Points on a hilly landscape, in no order, each with its height.
From any point a ball rolls to the lowest of the 2 points nearest to it. It stops when none of these is lower. Distance is the straight distance between rows; heights are no part of it.
<459> (h 748): [ 2.12  0.74 -1.41  1.93  2.42 -1.38  1.33 -2.58 -1.93 -0.60 -2.40  0.31
 -0.87  1.13  0.21  0.87 -3.51  0.20  3.01 -0.40  0.59  0.15  2.57  2.21
  0.85  2.05  2.79  1.42 -1.46  0.45  1.86]
<129> (h 707): [ 1.20  0.45 -3.60  1.02  1.55  1.07  1.89 -0.12 -1.57  0.32 -0.35  0.67
 -4.35  0.11 -0.18  1.76  0.02  1.08  0.20 -1.02 -1.66 -0.29  0.74  1.95
  2.03  2.28  2.43  2.65 -0.18 -1.05  2.96]
<1013> (h 824): [ 0.19  2.76  0.90  2.18  1.79  2.33  0.50 -1.72 -0.90 -1.78 -0.06  2.60
  2.38  1.06 -1.55 -0.87 -1.22 -1.41  0.12 -3.84  2.26 -2.28  3.48 -0.92
  1.67  3.99 -0.14  3.34 -3.64  1.41 -0.09]
<729> (h 161): [ 0.70 -1.76  2.62 -2.10 -3.70  0.28 -2.00  2.07  0.40 -0.14 -0.57  0.12
  4.01  0.84 -0.32 -0.56  0.35 -1.69 -1.61  3.09  0.45  1.03 -0.38 -0.09
 -2.93 -1.59 -1.42 -1.04  0.33  1.96 -2.41]
<764> (h 541): [-2.03 -2.15 -0.85  0.77 -3.67 -0.63  3.34 -0.90  3.07  0.36 -1.90 -3.47
  0.43  2.10  3.54  1.21 -0.91 -1.86 -0.42  2.27 -0.56  4.00  0.28 -0.56
 -3.14 -2.59 -1.42 -3.15  3.50  1.00 -0.03]
<412> (h 464): [ 2.07  4.67 -1.19  2.36  3.42 -0.13 -2.45 -2.68 -3.31 -2.22  1.65  0.91
  0.56 -2.59 -1.24  0.29 -2.56  2.38 -0.31  0.60  1.34 -3.18 -0.41  1.04
  2.85  0.73 -0.23  2.78 -4.20 -2.95  0.48]
<902> (h 358): [-1.48  1.13  3.31  2.15  0.70  4.03 -0.30  0.08  0.87  1.13 -2.70 -0.23
  0.37  3.30 -1.40 -1.94  1.40 -1.13  1.18 -5.17 -0.22 -1.85  1.89 -1.88
  3.18  1.76 -1.02  2.49 -1.14  0.46 -2.16]
<809> (h 459): [-0.37 -3.00  4.26  1.50 -1.40  4.72 -0.58 -0.51  3.84  1.76 -3.63 -1.48
 -2.40  1.25  0.19  1.65  3.32 -1.76  0.70  0.81 -1.49 -1.25 -0.60 -1.62
 -4.25 -0.80 -2.97 -1.64  0.94  1.26  0.29]
<200> (h 798): [ 1.79  3.08 -1.97  4.39  2.52  0.09 -0.60 -2.45 -1.85 -2.49 -0.56  2.66
  0.74  0.03 -1.65 -0.87 -3.80  0.15  0.75 -2.31  2.40 -1.04  2.96  0.06
  2.34  3.31  0.20  3.24 -3.99  0.19  0.95]
<89> (h 602): [-1.02  1.65 -0.85 -1.04 -2.50 -1.73 -1.72  2.81 -0.09  0.25  3.97  0.71
  0.23 -0.13 -2.00 -1.53  2.62  2.39 -1.85  0.29 -0.42 -0.44 -0.05 -1.60
  3.05 -2.28 -0.40  0.47 -0.86 -1.38 -0.47]
<348> (h 294): [ 1.54  1.11 -0.36 -0.73  0.48 -3.20 -0.67 -0.52 -2.23 -1.03  0.19 -0.75
  1.92  0.04  0.11  0.02 -1.47  1.89  0.45  0.66  0.96 -0.66  0.04  0.69
  0.78 -1.06  1.57 -0.34 -0.26 -0.27 -0.51]
<862> (h 302): [-2.01  1.25 -1.84 -2.82 -0.53 -2.54  5.14 -2.02  1.25  0.73  2.97 -2.69
  1.18 -2.18  0.66  0.93  0.21  3.57 -1.35  3.26  1.13  1.47 -1.14  2.41
 -2.16 -2.09 -0.92 -3.10  1.92 -3.25  2.23]
<528> (h 625): [-0.87 -0.10 -2.86 -2.63 -1.74 -2.45  2.41 -0.04  2.29  0.57  2.36 -0.92
  0.98 -4.30  2.78  0.75  1.04  0.22 -2.95  2.56  1.35  4.35 -2.75  0.77
 -4.55 -3.29 -1.38 -2.22  0.87 -2.58  1.77]
<104> (h 179): [-3.71  1.30  2.89  0.37 -0.13  0.45  2.61  0.58  0.50  2.08 -1.93 -1.00
 -0.09  4.34 -0.44 -1.36  0.81  0.67  1.77 -1.79  0.58 -0.45  3.46  1.00
  3.08 -0.85 -0.48 -1.54  0.54 -1.07  0.11]
<840> (h 335): [-0.14  1.31 -2.64 -2.17  1.24 -2.23  3.12 -1.47 -0.04  1.39  2.73 -2.47
 -0.35 -2.13  0.26  1.95  0.38  3.43 -1.05  2.73 -0.74 -0.25 -1.17  2.38
 -0.13 -1.87  1.31 -1.24  0.60 -3.55  1.46]
<696> (h 512): [ 1.77  2.67 -1.47  0.89  3.14 -1.96 -1.52 -1.77 -2.29 -1.33  0.20  1.22
 -0.22 -3.73 -1.15  0.02 -3.32  1.38  2.27  0.85  0.65 -1.27  0.28  1.53
  1.28  1.06  1.61  2.64 -3.79 -2.63  2.45]
<482> (h 717): [ 0.90 -1.20  0.78 -0.09  2.18 -0.08  3.00 -2.66 -1.56 -0.09 -2.34 -0.51
  0.64  1.69  1.37  1.86 -2.49 -1.50  3.34  1.22  0.75 -0.16  1.21  3.30
 -1.37  2.31  1.78 -0.42 -1.11  1.35  2.39]
<919> (h 686): [-0.13 -1.65  2.77 -0.23  1.24  3.39  2.98 -2.79 -0.26  0.58 -2.42 -0.25
 -0.51  3.38  0.53  1.92  0.63 -1.83  1.90 -0.10  0.21 -1.10  1.75  2.39
 -1.53  3.24  0.89 -0.28 -0.83  1.94  1.55]
<443> (h 236): [-0.47 -0.55 -1.20 -1.10 -1.20 -2.52  1.48  0.26 -0.18  0.38  0.26 -1.50
 -0.56  1.43  0.31  0.15  0.20  1.33 -0.26  0.38 -0.31  0.91  0.91  0.38
  0.40 -1.76  1.13 -1.11  1.67 -0.18  0.11]
<584> (h 747): [ 0.70  1.40 -3.41  3.40 -0.75 -1.87 -0.67  0.42 -0.63  0.24  1.75 -0.28
 -3.23 -1.29 -1.75  1.05 -0.91  2.11  0.88 -0.11 -1.35 -0.78  1.94 -0.66
  3.28 -1.38  1.20  1.75  0.27 -2.67 -0.77]
<118> (h 173): [-2.17 -0.76  0.79 -1.76  0.78  0.12  2.42  0.02  0.66  1.56  0.54 -0.23
 -1.43  2.51  0.27  0.29  1.93  0.40 -0.02  0.33  0.01  0.19  0.87  1.68
 -0.24  0.69  0.29 -2.65  1.55 -0.37  2.18]
<754> (h 581): [ 0.88  2.02 -1.96  1.15 -3.07 -0.01 -2.75  3.05 -0.76 -1.47  2.05  1.09
  0.11  0.19 -1.99 -1.88  1.54  2.19 -1.96 -1.13 -0.48 -0.78 -0.70 -1.84
  4.40 -1.21 -0.74  1.05  0.75  1.76 -2.36]
<55> (h 485): [ 1.00 -0.05 -2.09  4.34  0.32 -0.88 -1.61  0.34 -0.07 -0.98 -2.06  0.74
 -2.93 -0.67 -1.16 -0.86 -2.40  0.20  3.32 -3.42 -1.24  0.52  1.94 -1.85
  3.04  0.27  0.99  2.75  1.72 -0.29 -1.35]
<195> (h 309): [ 0.52 -0.55  2.23 -2.97  2.55  1.71 -0.40 -0.35 -1.45 -0.63  0.51  2.55
  1.01 -2.10 -0.57 -0.34  0.32 -3.10  1.01 -0.29  1.02 -1.86 -0.13  0.16
 -2.19  3.45  1.12  2.36 -3.01  0.36  1.57]
<300> (h 378): [ 2.18  1.30 -3.14 -0.65  2.39 -1.99  0.29 -2.27 -1.53 -0.03  1.27 -1.62
 -0.02 -4.12  0.60  2.16 -1.95  3.22 -0.35  2.12 -1.46 -1.33 -2.26  1.69
  0.78 -1.38  2.56  0.58 -0.26 -3.70  0.52]
<161> (h 246): [ 1.66 -0.73  1.39 -2.69 -1.21 -1.82 -3.30  1.24 -1.43 -1.18 -0.36  0.82
  4.60 -2.31 -0.43 -0.54 -2.05 -1.64  0.16  2.74  1.08  0.64 -2.34 -0.35
 -2.63 -1.36 -0.21 -0.09 -0.52  0.95 -2.13]
<839> (h 775): [ 3.32  1.05 -1.46  2.83  2.52 -0.54 -0.88 -2.05 -1.99 -2.68 -0.78  1.36
  0.13 -0.85 -0.37  0.05 -3.45  0.06  1.73 -2.19  1.05 -0.97  1.69  0.13
  1.18  2.83  1.56  2.79 -1.02  2.32 -0.85]
<766> (h 342): [ 3.08  1.07 -3.04  0.49 -0.62 -3.78 -2.95 -0.09 -1.43 -1.90  0.15 -0.55
  1.95 -2.16 -0.88 -0.70 -3.40  2.53  0.53  0.97  0.01  0.40 -0.85 -0.55
  1.43 -1.87  0.99  0.80  0.46  1.11 -2.10]
<164> (h 846): [ 1.80  2.78 -0.07  1.14  2.46  1.95 -0.03 -1.30 -2.29 -2.68  1.46  1.43
  1.30  0.98 -0.26 -0.78  0.40  0.49 -2.39 -3.20  2.17 -3.16  1.14  0.05
  2.70  2.93 -0.18  2.70 -2.17  1.98 -0.77]
<825> (h 646): [ 1.10 -1.75 -0.87 -1.98  1.70 -1.93  1.13 -0.94 -1.19 -0.18 -0.70 -0.82
  0.88 -2.47  2.54  1.48 -1.26 -1.52 -0.29  2.20  0.00  0.89 -3.34  0.97
 -3.07 -0.67  1.36 -1.75  0.58 -1.02  1.98]
<452> (h 797): [-1.26  0.53  0.45  0.72  0.07  2.53 -1.33  2.19  1.12  1.78  0.42 -0.66
 -3.69  2.71 -1.27 -2.30  3.12  2.07 -1.35 -3.68 -2.70  0.15 -0.11 -1.62
  3.86 -0.68 -0.28  0.97  1.54 -0.73 -0.59]
<807> (h 265): [-0.77 -1.78  3.96 -2.72  0.61  1.43  0.39 -0.01 -0.59  0.95  0.45  0.97
  1.36  1.34  0.14  0.17  1.87 -1.29 -0.11  1.88  1.35 -1.31  0.07  1.28
 -3.44  1.22 -0.49 -1.95 -0.30  0.81  0.59]
<351> (h 315): [ 2.43 -0.93 -2.06 -2.06  0.15 -2.84 -2.72  1.18 -1.48 -1.62  0.43  0.82
  2.40 -5.09 -0.07 -0.51 -2.57 -0.40 -0.63  1.29 -0.50  1.63 -3.50 -1.18
 -1.76 -1.44  1.24  0.90  0.01  0.03 -0.92]
<516> (h 347): [-1.43  1.86  0.19  2.44 -1.81 -0.77 -3.16  2.71 -0.50 -1.15  0.37  2.11
  1.13 -0.45 -2.41 -2.10 -0.18 -0.40  2.43 -3.13  0.12 -0.28  1.32 -3.13
  3.22  0.04 -0.74  1.59 -0.39  0.64 -1.91]
<831> (h 521): [-0.63 -2.91  0.20 -1.08 -1.64  1.30 -1.51  1.91  2.15  1.52 -0.38  0.48
 -1.47  0.37  0.63  0.40  2.40 -2.15 -1.57 -0.09 -1.99  1.92 -1.18 -1.69
 -3.06 -0.38 -0.46 -0.63  2.01  0.39 -1.01]
<564> (h 371): [ 3.21 -0.60 -2.54 -0.39  2.70 -2.28 -2.14 -0.42 -2.15 -2.05  0.21  0.94
 -0.26 -5.53 -0.46 -0.04 -2.90  0.60  1.15  0.14 -0.73 -0.09 -2.48 -0.62
 -0.25  0.35  2.59  1.89 -0.53 -1.00 -0.01]
<249> (h 400): [-2.94  1.48  0.18  1.57 -2.01 -0.57 -2.07  3.56  0.83  0.54  0.86  0.14
 -1.47 -0.15 -2.45 -2.15  1.60  0.37  1.28 -2.93 -1.58  0.06  1.16 -3.17
  4.47 -1.96 -0.82  1.70 -0.06 -2.39 -0.13]
<436> (h 262): [-1.68  0.72  1.55  0.74  1.70  3.09  0.97  0.45  0.95  2.09 -3.08 -1.10
 -2.74  3.39 -0.42 -0.95  1.48 -0.72  1.47 -4.07 -1.79 -0.23  1.12  0.28
  2.57  1.20 -0.02  1.51  0.38 -1.00  0.63]
<352> (h 287): [-3.11 -1.37  4.63 -1.34 -0.55  2.75  1.79  0.14  2.38  2.74 -0.92 -1.03
 -0.12  5.03  0.02 -1.24  2.17  0.41 -0.47  0.29 -0.36  0.59  1.23  0.91
 -1.18 -0.63 -1.93 -4.12  2.22  0.96 -0.55]
<139> (h 655): [ 3.62 -1.06 -0.17 -1.14 -2.77 -0.27 -2.18  0.84 -1.41 -2.33 -0.85 -1.14
  3.94  0.64 -0.23  0.01 -1.64 -0.63 -1.29  1.28 -0.36  1.08 -1.80  0.15
 -0.26 -1.16 -0.11  0.05  1.33  4.67 -3.78]
<33> (h 446): [-1.24  1.98 -0.97  4.65  0.13  0.44 -1.38  1.69  0.25  0.30 -1.49 -0.12
 -3.04 -0.03 -1.93 -1.89 -0.41  0.21  2.71 -4.42 -1.56  0.21  1.22 -2.52
  4.78 -0.74 -0.71  3.17  0.13 -2.31 -0.26]
<1030> (h 486): [ 0.76  4.54 -2.68  6.46  0.11 -1.17 -2.29 -0.94 -2.39 -1.75  1.58  0.51
 -0.04  0.50 -2.84 -0.41 -2.11  2.78  0.81  0.05  2.72 -2.16  2.59 -0.44
  4.00 -0.78 -1.97 -0.26 -3.25 -0.94 -2.29]
<689> (h 656): [ 1.69 -2.96  1.34 -1.16  1.78  2.27  1.84 -1.95 -1.02 -0.13 -0.66 -0.65
 -0.90  1.75  2.22  1.79  1.14 -1.51 -0.37  0.55 -0.09 -1.10 -1.19  1.53
 -2.04  2.33  1.45 -0.86  0.05  2.77  0.43]
<652> (h 156): [ 0.33 -1.18  4.54 -3.86  3.21  2.67  1.23 -1.89 -1.44 -0.35  0.03  1.08
  2.03 -0.35  1.06  0.10  0.64 -1.65 -0.05  2.00  1.45 -2.45 -1.75  2.03
 -3.25  2.93  0.58 -0.40 -2.55  0.34  1.62]
<998> (h 573): [ 0.76 -2.65 -0.81 -1.92  0.82  1.02  0.24  0.64  1.92  1.67  1.85  0.76
 -1.15 -1.88  3.59  0.73  2.07 -0.82 -4.28  1.78 -0.89  2.12 -4.72  0.41
 -4.70 -0.05  0.01 -3.17  0.60  0.27  1.13]
<1035> (h 256): [-2.47  1.90  1.59  0.48 -1.34  0.58  0.46  1.75  0.59  0.98 -0.98 -1.17
  0.10  4.95 -0.20 -2.36  2.50  2.76 -0.97 -2.02  0.17 -0.58  2.17 -0.49
  4.38 -2.56 -0.67 -1.37  0.59  0.14 -2.08]
<938> (h 668): [ 2.06 -3.08 -3.29 -0.35 -0.92 -1.69  1.17 -0.89 -0.01  0.01 -0.64 -1.95
  0.19 -1.77  4.29  1.52 -0.93 -1.43 -1.75  2.20 -0.71  2.77 -3.57 -0.37
 -3.53 -1.79  1.02 -1.55  1.96  0.32  0.19]
<320> (h 234): [-3.99  0.18  0.81 -3.31  1.20 -0.87  3.92  0.86  1.75  2.20  2.74  0.51
 -0.91  0.90 -0.81 -0.46  1.60  2.15 -0.52  1.48  0.73  0.90  0.52  2.71
 -0.98  0.91 -1.89 -3.89  1.30 -1.86  3.86]
<450> (h 776): [-1.30 -1.02 -1.73 -1.86 -3.72 -0.26  1.77  0.53  3.53  1.00  0.30 -2.68
 -1.20  2.01  1.27 -0.69  1.98  1.70 -2.78 -0.52 -2.01  4.64  0.02 -0.44
 -0.86 -3.28 -0.95 -1.90  2.88 -0.43 -0.25]
<707> (h 458): [-0.27  0.37 -2.03 -0.33 -3.75 -3.52 -2.61  3.08  0.14 -0.75  1.23  0.95
  1.37 -1.83 -2.06 -1.13 -1.07  0.15  0.40  0.12 -0.75  2.08  0.52 -2.14
  0.92 -2.78 -0.31  1.06  0.38 -0.33 -1.32]
<108> (h 476): [ 2.86 -0.24  0.14 -2.26  3.78  2.27 -0.50 -1.02 -2.12 -2.37  1.75  1.33
 -0.22 -2.64  0.61 -0.54  0.76 -0.12 -2.14 -1.87  0.44 -2.42 -1.58 -0.10
  0.47  3.10  1.72  3.19 -1.14  2.17 -0.24]
<959> (h 298): [-1.30  2.04  2.89  0.10  0.08 -1.41 -0.42  0.70 -1.43  0.18  0.01  1.55
  3.23  2.09 -1.64 -1.49 -0.60 -0.72  2.39 -0.96  2.93 -1.86  3.13  0.07
  1.43  0.94 -0.05  0.09 -1.75  0.29 -0.72]
<44> (h 630): [ 1.58 -1.26  2.45 -0.34 -1.45  0.65 -1.75 -0.10 -1.51 -0.76 -1.13 -0.21
  2.84  1.79 -0.56  0.34 -0.28 -0.65  0.69  0.00  0.82 -1.25  0.84 -0.65
 -0.50  0.44  0.37  0.39  0.16  3.60 -3.49]
<266> (h 494): [-2.20 -2.97  2.22  1.60 -0.42  3.95  1.78 -1.18  4.70  2.80 -3.01 -2.80
 -2.93  1.69  1.71  2.69  1.39 -2.75  0.39  1.38 -1.95  0.74 -1.35 -0.19
 -3.45  0.07 -2.79 -3.10  2.87  0.85  1.79]
<350> (h 254): [-2.64 -2.01  4.44 -0.45  1.25  5.09  2.29 -1.00  2.66  2.77 -2.39 -1.27
 -2.12  4.13 -0.18  0.72  2.33 -0.97  1.10 -0.87 -1.29 -0.33  0.56  1.58
 -1.62  1.70 -1.74 -2.32  1.04  0.92  1.32]
<409> (h 519): [ 0.16  4.04 -1.15  4.44 -0.56 -0.43 -0.61 -0.13 -2.57 -1.54  0.18 -0.13
  0.65  3.19 -1.13 -0.73 -0.06  2.87 -1.22 -1.88  2.39 -2.39  2.95 -0.51
  5.46 -1.26 -1.51 -1.02 -1.77  0.60 -3.11]
<273> (h 620): [-3.48  0.62 -0.07 -2.39 -2.77 -2.08  0.71  2.14  2.13  1.36  2.94  0.33
 -0.34  0.32 -1.39 -1.48  2.26  1.44 -1.08  0.65 -0.43  1.64  0.92 -0.94
  0.47 -2.86 -0.98 -1.27  0.43 -2.77  0.91]
<229> (h 177): [-0.31  0.66  2.42 -0.13 -0.11 -0.82 -3.27  0.09 -0.67 -0.96  0.05  2.51
  3.69 -1.10 -2.60 -0.45 -1.61 -2.42  3.47 -1.34  2.03 -1.69  2.16 -1.59
 -0.74  2.02 -0.27  1.72 -2.58  1.61 -1.97]
<668> (h 338): [-2.00 -2.57  2.04 -1.44  0.40  0.93  0.85  0.73  1.95  1.87 -0.11  1.25
 -0.90 -0.96  1.12  1.69  1.38 -3.78  0.10  2.64  0.57  0.45 -0.63  0.89
 -4.59  1.49 -1.01 -2.45  0.56 -0.10  2.26]
<405> (h 403): [-1.07 -3.42  2.88 -0.31  0.35  4.47 -0.10  0.06  2.75  1.48 -2.02  0.49
 -3.02 -0.30  0.27  2.32  2.60 -3.77  0.82  0.87 -1.34 -0.57 -0.38 -0.50
 -4.27  2.28 -1.38 -0.78  0.04  0.54  1.78]
<559> (h 576): [-0.56 -3.48  0.85  2.97 -2.11  0.71  2.80 -2.24  3.51  1.76 -1.35 -1.48
  0.10 -0.39  5.17  3.38 -0.07 -3.08 -1.32  5.12  0.03  0.05 -2.43  0.56
 -4.39 -0.46 -2.35 -3.46  2.05  2.58  1.00]
<169> (h 47): [-2.11  2.36 -0.22  2.33  0.16 -0.30  1.37  0.78 -0.14  1.23 -1.11  0.04
 -2.05  2.09 -1.37 -0.61  0.19  0.85  2.19 -2.08  0.11 -0.67  3.65  0.41
  4.08 -0.48  0.07  0.96 -1.43 -2.50  1.31]
<795> (h 683): [ 2.04 -0.45 -1.03 -0.90  2.10 -0.06  1.61 -0.88 -1.79 -0.33 -0.30 -0.37
 -2.13  1.05  1.35  0.78  0.78  0.87 -0.29 -0.43 -0.57 -0.79 -0.44  1.56
  0.70  2.07  2.40  0.20  0.36  0.74  1.19]
<165> (h 158): [-3.71 -0.44  1.69 -0.57  1.92  3.79  3.10  0.11  2.29  2.76 -2.84 -1.06
 -3.05  4.01 -0.57  0.37  1.15 -1.07  2.08 -1.68 -1.34  1.13  1.14  2.38
  1.39  2.00 -0.95 -0.56  0.82 -0.70  3.37]
<411> (h 391): [ 1.06  1.74 -1.32  1.90  0.29 -4.54 -3.60  0.06 -0.97 -1.22 -0.08  1.14
  2.14 -1.83 -2.02 -1.42 -3.53  0.55  3.28 -0.19  1.51  0.04  1.68 -0.74
  1.42 -0.19  0.52  0.79 -1.36  0.50 -1.16]
<437> (h 558): [ 0.39 -2.04 -0.41  1.12 -3.64 -0.82  2.85 -1.82  2.58  0.46 -0.58 -2.35
  2.31  0.17  5.41  1.24 -1.60 -2.42 -2.40  5.04  0.47  2.76 -1.94  1.00
 -4.81 -2.79 -1.40 -3.09  2.24  1.72  0.09]
<596> (h 861): [ 2.77  2.45  0.51 -0.31  1.93  0.06 -1.45 -1.38 -2.79 -2.76  0.50  0.12
  3.14  0.27  0.11 -0.55 -0.68  1.43 -1.17 -1.49  1.84 -2.48 -1.02 -0.02
  1.47  1.52  0.63  1.25 -0.78  3.42 -2.58]
<963> (h 196): [-2.51  2.78  1.64  3.45  0.34 -0.24  0.06  0.64 -0.38  0.61 -1.54  1.75
  1.46  2.59 -1.75 -1.57 -0.99 -0.48  3.05 -3.21  2.19 -1.24  4.24 -0.37
  3.76  0.68 -0.73  0.96 -3.25 -1.96  0.14]
<805> (h 599): [-1.01 -3.15 -1.24  0.91  0.87 -0.18  3.67 -1.94  2.16  1.51 -0.51 -1.54
 -0.44 -1.57  4.82  3.35 -1.02 -3.50 -1.19  3.84  0.87  1.18 -3.63  2.04
 -3.57  1.35 -1.10 -3.82  1.53  1.05  2.90]
<181> (h 522): [ 1.57 -1.08  0.67 -0.91  0.82  3.26 -1.41 -0.15 -0.91 -1.34  1.09  1.55
 -0.72 -0.10 -0.34 -1.03  2.21 -0.77 -1.35 -2.40 -0.35 -2.02 -0.31 -1.47
  0.46  2.92  0.68  2.50  0.44  3.46 -2.02]
<620> (h 233): [-1.48 -1.67  3.79 -1.91 -4.05  1.36  0.06  1.35  1.70  1.10 -1.35 -1.00
  2.28  4.22 -0.31 -1.55  1.12 -0.35 -1.45  1.45 -0.26  1.58  1.21  0.22
 -1.37 -2.60 -1.90 -2.76  1.76  1.56 -2.39]
<250> (h 423): [ 3.23  0.88 -2.32  0.19  3.44  0.39 -1.72 -0.60 -2.69 -3.13  1.68  1.89
 -1.04 -5.05 -0.18 -0.63 -1.22  1.06 -0.37 -1.18 -0.01 -2.03 -2.04 -0.28
  1.51  2.26  2.24  4.08 -0.79  0.14  0.19]
<740> (h 549): [ 1.80 -3.47 -1.68 -1.47  0.04  0.88 -0.83  1.61  0.51  0.63  1.01  1.08
 -2.13 -2.20  1.81  0.25  2.28 -1.44 -3.38  0.00 -1.34  1.72 -3.84 -1.16
 -3.14  0.50  1.21 -0.04  1.64  0.82 -0.54]
<762> (h 434): [-1.16 -0.86  4.37 -0.47 -0.72  3.55 -1.63  0.47  1.08  0.62 -1.77  0.26
  0.34  1.49 -2.04 -0.78  2.27 -1.94  1.66 -2.64 -0.52 -1.51  1.37 -2.24
 -0.33  1.18 -1.17  1.25 -0.39  0.89 -2.10]
<610> (h 626): [ 0.82 -3.22 -0.48 -0.97  2.43  1.66  3.25 -2.55  0.11  0.80 -0.77 -1.53
 -1.62  0.26  3.84  2.82 -0.22 -2.43 -0.67  2.43 -0.29 -0.06 -3.31  2.91
 -2.77  2.63  0.72 -2.27  0.37  1.62  3.06]
<11> (h 370): [-0.26 -1.17  0.17 -1.56  0.82 -1.45 -1.78  2.06 -0.93 -0.44  1.23  2.60
 -0.68 -3.14 -1.38  0.02  0.13 -2.44  1.51 -0.85 -0.10 -0.07 -0.23 -1.09
 -1.19  1.54  1.13  2.09 -1.50 -1.02  0.95]
<57> (h 520): [-1.05 -3.11  0.60  2.00 -2.40  1.19  0.74 -0.35  3.25  1.39 -3.36 -2.11
 -1.04  0.59  2.67  2.76 -0.07 -3.87  0.67  2.01 -1.91  1.76 -0.34 -1.24
 -4.31 -1.44 -1.59 -1.85  2.81  0.51 -0.07]
<705> (h 612): [ 0.14 -0.67 -0.99 -3.38 -2.91 -1.76  1.31  0.65  1.41  0.01  1.57 -0.82
  2.21 -0.27  1.94 -0.98  0.82  0.52 -3.58  2.75  0.67  3.50 -1.68  0.75
 -3.32 -3.33 -1.12 -2.19  1.22 -0.73  0.32]
<319> (h 611): [ 1.24 -0.78  0.97 -2.36  3.59 -1.26  0.19 -2.04 -2.24 -1.43 -1.88 -0.04
  1.93 -3.29  2.02  0.72 -3.25 -1.49  2.06  1.86  0.23 -0.42 -2.34  1.86
 -2.06  0.59  1.96 -0.92 -1.75 -1.86  2.36]
<257> (h 729): [ 1.78  1.27 -3.55  3.86  1.16  0.38 -0.12 -0.04 -1.84 -0.92  1.22  1.75
 -4.49 -1.68 -1.64  0.84 -1.20  1.46  0.80 -1.22 -0.84 -1.55  1.25 -0.03
  3.28  1.28  1.34  4.03 -1.46 -2.06  1.07]
<207> (h 557): [ 1.85  0.76 -1.51  1.29 -0.23  1.73 -2.29  1.74 -1.11 -2.59  2.52  2.31
 -1.96 -0.89 -1.15 -1.59  2.03  1.38 -1.78 -3.00 -0.28 -1.84 -1.34 -2.09
  3.45  1.80  0.13  3.22  1.55  2.45 -2.32]
<518> (h 595): [ 1.42 -1.15 -0.34 -4.03 -0.22 -0.15 -0.48  0.54  0.14  0.24  1.29  0.18
  1.80 -2.76  2.84 -0.68  1.32  0.89 -5.39  2.43 -0.28  2.29 -5.32  0.91
 -3.25 -2.22  0.12 -2.09  0.37 -0.83  0.27]
<749> (h 548): [ 0.71  3.27 -0.17  0.86 -1.70 -1.81 -1.54  1.03 -1.88 -1.48  0.43 -0.12
  2.98  2.89 -1.02 -1.32 -0.17  2.40 -0.92 -0.63  1.74 -1.34  1.27  0.06
  4.12 -1.72 -0.76 -0.68 -0.56  2.64 -2.77]
<430> (h 282): [-0.99 -0.58  0.81  0.01 -1.75 -0.96 -4.18  2.45 -0.33 -1.21 -0.10  2.78
  1.52 -1.92 -2.43 -1.04 -1.19 -2.62  2.95 -1.52  0.10  0.34  0.69 -3.07
 -0.42  0.48 -0.85  1.71 -0.23  1.12 -2.48]
<40> (h 272): [-3.13 -0.11 -0.84 -2.45 -0.81 -1.40  5.50 -0.70  2.46  1.28  2.47 -1.85
  0.04  0.51  1.15  0.25  0.91  2.69 -1.40  2.09  1.27  3.02  0.18  1.87
 -2.40 -0.31 -2.39 -4.76  3.00 -1.18  2.88]
<80> (h 768): [-1.57  0.35 -4.00 -0.52 -3.45 -1.71  2.74 -0.70  3.24  0.88  0.87 -3.35
 -2.18 -0.24  0.02  1.19  0.73  2.57 -0.47 -0.15 -1.76  3.49  1.28 -1.27
 -0.10 -3.44  0.24 -0.41  2.50 -2.66 -0.01]
<746> (h 759): [-1.19  1.44 -3.67  1.34 -3.31 -3.02  0.19  0.78  1.59  0.58  2.11 -1.85
 -1.71 -1.46 -1.78  0.45 -0.74  2.46  0.54  0.24 -1.71  1.36  2.18 -1.93
  1.73 -3.64  0.94  1.55  0.84 -2.99 -1.41]
<166> (h 785): [-1.76 -0.41  0.18 -1.37 -2.29  1.34 -0.63  2.13  2.85  1.81 -0.36 -1.56
 -1.74  3.34 -0.36 -2.08  2.97  1.59 -2.47 -2.28 -2.95  2.22 -0.81 -1.74
  1.55 -2.78 -0.94 -0.68  2.51  0.03 -1.22]
<31> (h 422): [-1.48 -1.45 -1.37 -1.52 -1.21 -3.04 -1.40  2.69  0.69  0.36  1.29  1.47
 -0.41 -2.53 -0.92 -0.04  0.71 -1.36  0.26 -0.01 -0.77  2.14 -0.68 -1.85
 -1.71 -1.35  0.61  0.39  0.28 -2.17  0.76]
<609> (h 420): [ 2.15  3.33 -1.86  0.71  2.55 -0.28 -0.58 -1.54 -2.90 -0.76  2.06 -0.78
 -1.00 -2.23 -0.33  1.64 -0.93  3.69 -1.03  1.50 -0.40 -3.42 -1.16  1.44
  2.93 -0.20  1.33  1.78 -1.98 -3.23 -0.09]
<464> (h 604): [ 0.42 -0.46  0.42 -1.10 -2.31 -0.01 -1.95  2.04 -0.47 -0.31  0.25  0.52
  0.97  1.68 -0.89 -1.21  1.39  0.47 -1.38 -0.93 -0.59  0.28  0.19 -1.11
  1.51 -0.36  0.05  0.57  1.14  2.15 -2.44]
<431> (h 442): [ 1.07  3.29 -1.73  3.90  1.47 -3.95 -1.87 -1.52 -1.57 -0.41  0.84  0.06
  0.75 -0.84 -2.13 -0.72 -3.70  2.52  2.59  1.28  1.90 -1.17  3.28  0.91
  2.81 -0.95  0.36  0.35 -2.91 -2.03 -0.25]
<690> (h 487): [-1.14 -2.40  3.89 -1.50 -2.12  2.51 -2.73  1.90  1.67  1.20 -0.97  1.23
  0.07  0.48 -1.54 -0.17  2.69 -2.68 -0.08  0.44 -0.48 -0.35  0.19 -2.16
 -3.01  0.02 -1.60 -0.02  0.34  0.55 -1.41]
<562> (h 562): [ 1.18  1.82  1.09 -1.84  3.92 -0.79  0.20 -1.93 -2.72 -1.29 -0.58  0.84
  1.50 -1.29  0.67  0.15 -2.48  0.75  1.28  0.51  1.11 -1.58 -0.26  2.58
  0.34  1.88  1.97  1.46 -2.74 -1.60  2.63]

Where does a ball stop that starts at each point below?
<825> => <118>
<482> => <652>
<207> => <729>
<749> => <118>
<705> => <165>
<257> => <652>
<938> => <652>
